Each scene shows the same named points in several views. A view is turned or mirrored, shifted and resized as a whole, has a little noise and may leave points out.
In the rows, 128 means zero.

Scene 1
View 1
tenu: [111 151 105 144 134 125 122 110 132 134 181 171 105 101 114  96 183 136
 116 156 132 151]
gok: [112 136 106 145 125 139 124 109 119 128 179 165 122 114 117 110 169 140
 149 146 140 134]
kapor: [112 166 113 100 133 125  99 135 121 134 146 160  85 117 127 121 159 122
 152 151 142 103]
Fusuz: [110 140 107 142 119 122 119 113 123 121 170 187 106 104 119  99 171 135
 131 137 140 148]
pufa: [115 147 107 125 115 120 115 122 124 122 164 182  96 117 122 110 164 132
 142 141 146 127]
Rubi: [145 146  62 151 160 158 115  90 120 151 176 137 112  94 139  87 156 122
 120 147 119 137]
ledad: [ 95 160  93 141 136 120 125  88  96 132 145 161 101  85 122  90 159 111
  98 146 105 149]
zunud: [117 141  81 150 120 123 127  89 109 125 163 177 105  99 127  88 156 121
 112 133 123 151]
bip: [ 91 161 135 129 158 143 107 134 127 141 171 150 116  96 109 114 189 141
 147 167 135 132]
Ripa: [106 170  91 115 159 146 105 103  89 147 129 124 101  95 134 110 143 103
 135 151 108 106]
Vipo: [115 146  98 130 108 116 125 110 123 125 173 177  99 122 118 109 166 131
 132 147 140 130]
Dimu: [ 86 176 132  88 142 122  86 146 100 126 110 163  81  99 130 123 151 110
 159 139 137  99]
valo: [104 142 113 130 124 130 106 121 111 117 147 183 105 102 127 105 158 128
 150 128 142 133]
susef: [109 143 104 157 126 116 128 105 135 126 186 192 106  91 112  84 188 139
 101 149 133 172]
gese: [109 161 101 139 137 121 128 105 131 143 185 157 101 103 110 100 186 132
 106 171 122 145]
bizu: [ 98 147 123 135 138 133 108 126 120 124 160 176 111  96 118 104 174 136
 144 142 141 142]
sozu: [ 91 150 134 129 125 126 118 130 125 125 172 173 113 113 106 118 185 144
 150 156 144 133]
Kop: [ 87 160 129 111 133 126 102 133 106 124 135 168  99 105 121 119 161 124
 154 142 138 117]
Pasur: [ 98 156 123 129 149 138 105 127 120 134 159 161 110  95 118 109 175 133
 142 152 134 133]
tupa: [118 153 102 139 152 144 115 114 131 146 183 148 113 102 118 104 180 136
 132 164 131 135]
pom: [143 128  72 153 127 147 121  96 122 131 182 164 117 112 134  96 153 133
 141 132 139 136]
kavu: [115 179 111 108 165 136  97 134 134 154 162 139  87 100 123 111 179 124
 131 173 132 114]
View 2
gese: [159 172 158 163 144 111 191 115 143 136 153 101 118  98 173 122 132 125
 148  90 139 139]
sozu: [108 146 128 123 150 130 212 140 116  95 140 122 114 109 162  71  95 113
 182  99 134 101]
zunud: [192 173 164 150 132 136 181 157 124 119 189 104 110 127 133 164 122 151
 193 134 115 138]
bizu: [139 162 127 118 127 116 201 136 114  89 157 104 107 118 136  86  89 120
 180 124 120 109]
tupa: [144 181 126 160 132  96 211 101 118 124 146  86 126 126 163 119 126 111
 136 127 118 118]
Pasur: [139 155 125 111 126 100 199 117 114  92 143  94 115 123 154  82 101 118
 158 128 131 109]
Rubi: [189 199 136 178 118  92 201 101 107 137 169  64 132 155 146 180 147 130
 131 169  97 131]
bip: [117 159 116 122 129  94 215  99 122 100 130  85 120 116 176  59  98 106
 142 117 144 104]
kavu: [146 148 128 108 129  60 177  78 111 109 109  99 128 124 163 102 148 104
 101 116 127 125]
Ripa: [191 123 142  77 114  78 172 103  97  93 135  71 137 182 179 140 152 148
 129 189 143 123]
Kop: [137 116 130  62 130 109 178 140  97  67 131 120 115 139 149  82 107 127
 174 136 135 103]
pom: [156 189 128 182 141 133 215 147  92 121 173 103 127 152 130 177 130 128
 177 154  81 112]
valo: [147 148 130 100 129 126 188 157  97  78 159 119 108 134 121 110  99 130
 195 141 108 107]
Fusuz: [147 169 143 142 139 135 195 156 118 103 169 120 107 109 128 119 100 128
 196 110 112 118]
Vipo: [143 145 148 135 156 137 189 155 107 108 149 137 118 123 149 135 128 130
 184 106 117 117]
gok: [126 166 127 156 149 138 222 145 105 109 158 107 122 136 158 122 108 122
 185 131 115 102]
tenu: [153 181 149 160 138 119 197 128 136 123 162 105 109  99 149 114 113 122
 166  96 125 131]
susef: [165 200 160 178 134 133 192 145 154 128 188 107  96  75 129 116  94 128
 187  81 120 141]
View 3
Kop: [139 180 131  25  92 180 161 144 155 124 107 147 117  75 137 115 151 117
  73 124 106 128]
Fusuz: [131 180 171  68  76  95 130 120 160 143  65 153 154  63 167 122 109 134
 120 121 118 131]
Ripa: [159 177  94  59 128 162 129 173 108 123 148 166 111 122  98 139 207 106
 155 108 146  98]
Rubi: [137 202 161 111 129  83 104 157 113 166 103 170 147 115 125 159 160 117
 224 109 183 118]
bizu: [122 187 168  38  88 133 145 131 160 144  66 139 131  81 147 111 117 115
 112 128 129 129]
kapor: [137 197 148  47 113 180 169 145 150 146 132 179 132  64 131 161 170 109
  79 120 107 143]
tenu: [124 170 183  51  89  81 126 110 156 148  58 173 159  86 146 144 119  96
 146 121 124 118]
gese: [125 155 181  49  97  74 121  99 150 140  71 191 162  97 134 161 140  71
 158 115 118 107]
tupa: [110 190 194  57 119 113 129 123 143 155  86 168 141 103 126 148 144  79
 172 117 150 128]
zunud: [159 167 135  98  74  62 102 136 136 137  78 164 163  79 162 130 128 151
 157 111 129 109]
Dimu: [157 190  94  10 106 220 186 173 149 134 130 159 104  77 112 136 180 123
  37 131 103 122]
gok: [111 187 195  79  95 122 121 112 152 126  97 141 141  70 166 107 125 111
 149 109 128 146]
ledad: [170 139  98  58  78  71 105 140 126 119  75 170 147 112 129 129 149 124
 153 114 125  73]
bip: [ 98 182 196   6 113 157 151 116 160 140  76 149 119 107 120 121 139  55
 128 128 133 126]
pufa: [133 188 168  72  87 129 145 124 160 143  98 167 151  50 165 140 131 130
  97 118 105 145]
valo: [141 193 144  64  83 141 143 147 154 140  87 138 133  64 159 109 125 149
  99 125 123 135]
View 4
pom: [158 146 147 102 126 151 130 110 143 105 120  98 118 137 102 214 120 128
 112  51 176 139]
pufa: [136 133 128 106 128 101 137 105 159  93 133 126 145 168 118 145 175 135
 133  58 143  94]
Ripa: [148 164 174  91  88 106  76 151 206 150 175 141 150 160 135 163 102 139
 200 152 158 138]
Kop: [118 147 125 108 108  79 114 119 194 125 151 156 152 194 121 102 169 162
 146 107 141  99]
susef: [103 145 118  80 161  88 197 102  98 100 151 153  93 145  72 188 161  91
 148  38 151 129]
Pasur: [109 161 121  81 120 101 132 118 162 129 170 158 109 166 106 143 156 164
 142 102 150 103]
sozu: [107 154 106  83 116 107 172 100 150 109 157 150 125 160 113 113 186 171
 122  76 132  96]
zunud: [137 140 153 106 134  99 155 117 138 109 128 130 138 153  91 186 125  83
 159  61 160 160]
kavu: [131 160 134  58 120 104  97 134 173 124 209 150 108 145 138 169 166 163
 195 122 139  53]
Dimu: [125 140 135 118 105  55  63 133 229 129 158 164 170 219 139  89 172 166
 172 135 143  73]
Vipo: [142 135 135 101 124 112 159 103 145  89 134 119 151 148 120 154 169 121
 144  53 138 109]
ledad: [120 153 160  95 125  73 156 132 147 131 157 159 138 156  92 171 113  75
 201  99 152 172]
Fusuz: [119 140 123 102 140  97 161 102 137 102 132 139 123 166  93 158 161 121
 126  52 153 122]
valo: [124 140 127 119 128  90 122 112 172 114 124 141 137 192 100 138 155 140
 120  75 161 120]
tupa: [128 166 133  62 124 134 137 121 140 122 181 137  93 127 112 193 143 154
 150  91 155 102]
kapor: [143 139 135 101 112  96  89 121 196 106 159 133 154 175 145 130 177 162
 162 100 137  62]
gok: [130 155 127  90 114 137 160 105 145 111 139 124 123 142 108 156 149 156
 110  67 152 129]

In a view up to two points have been moved. Name them for each view, in the order of its rows, or write -.
view 1 | tupa
view 2 | kavu, Vipo
view 3 | -
view 4 | zunud
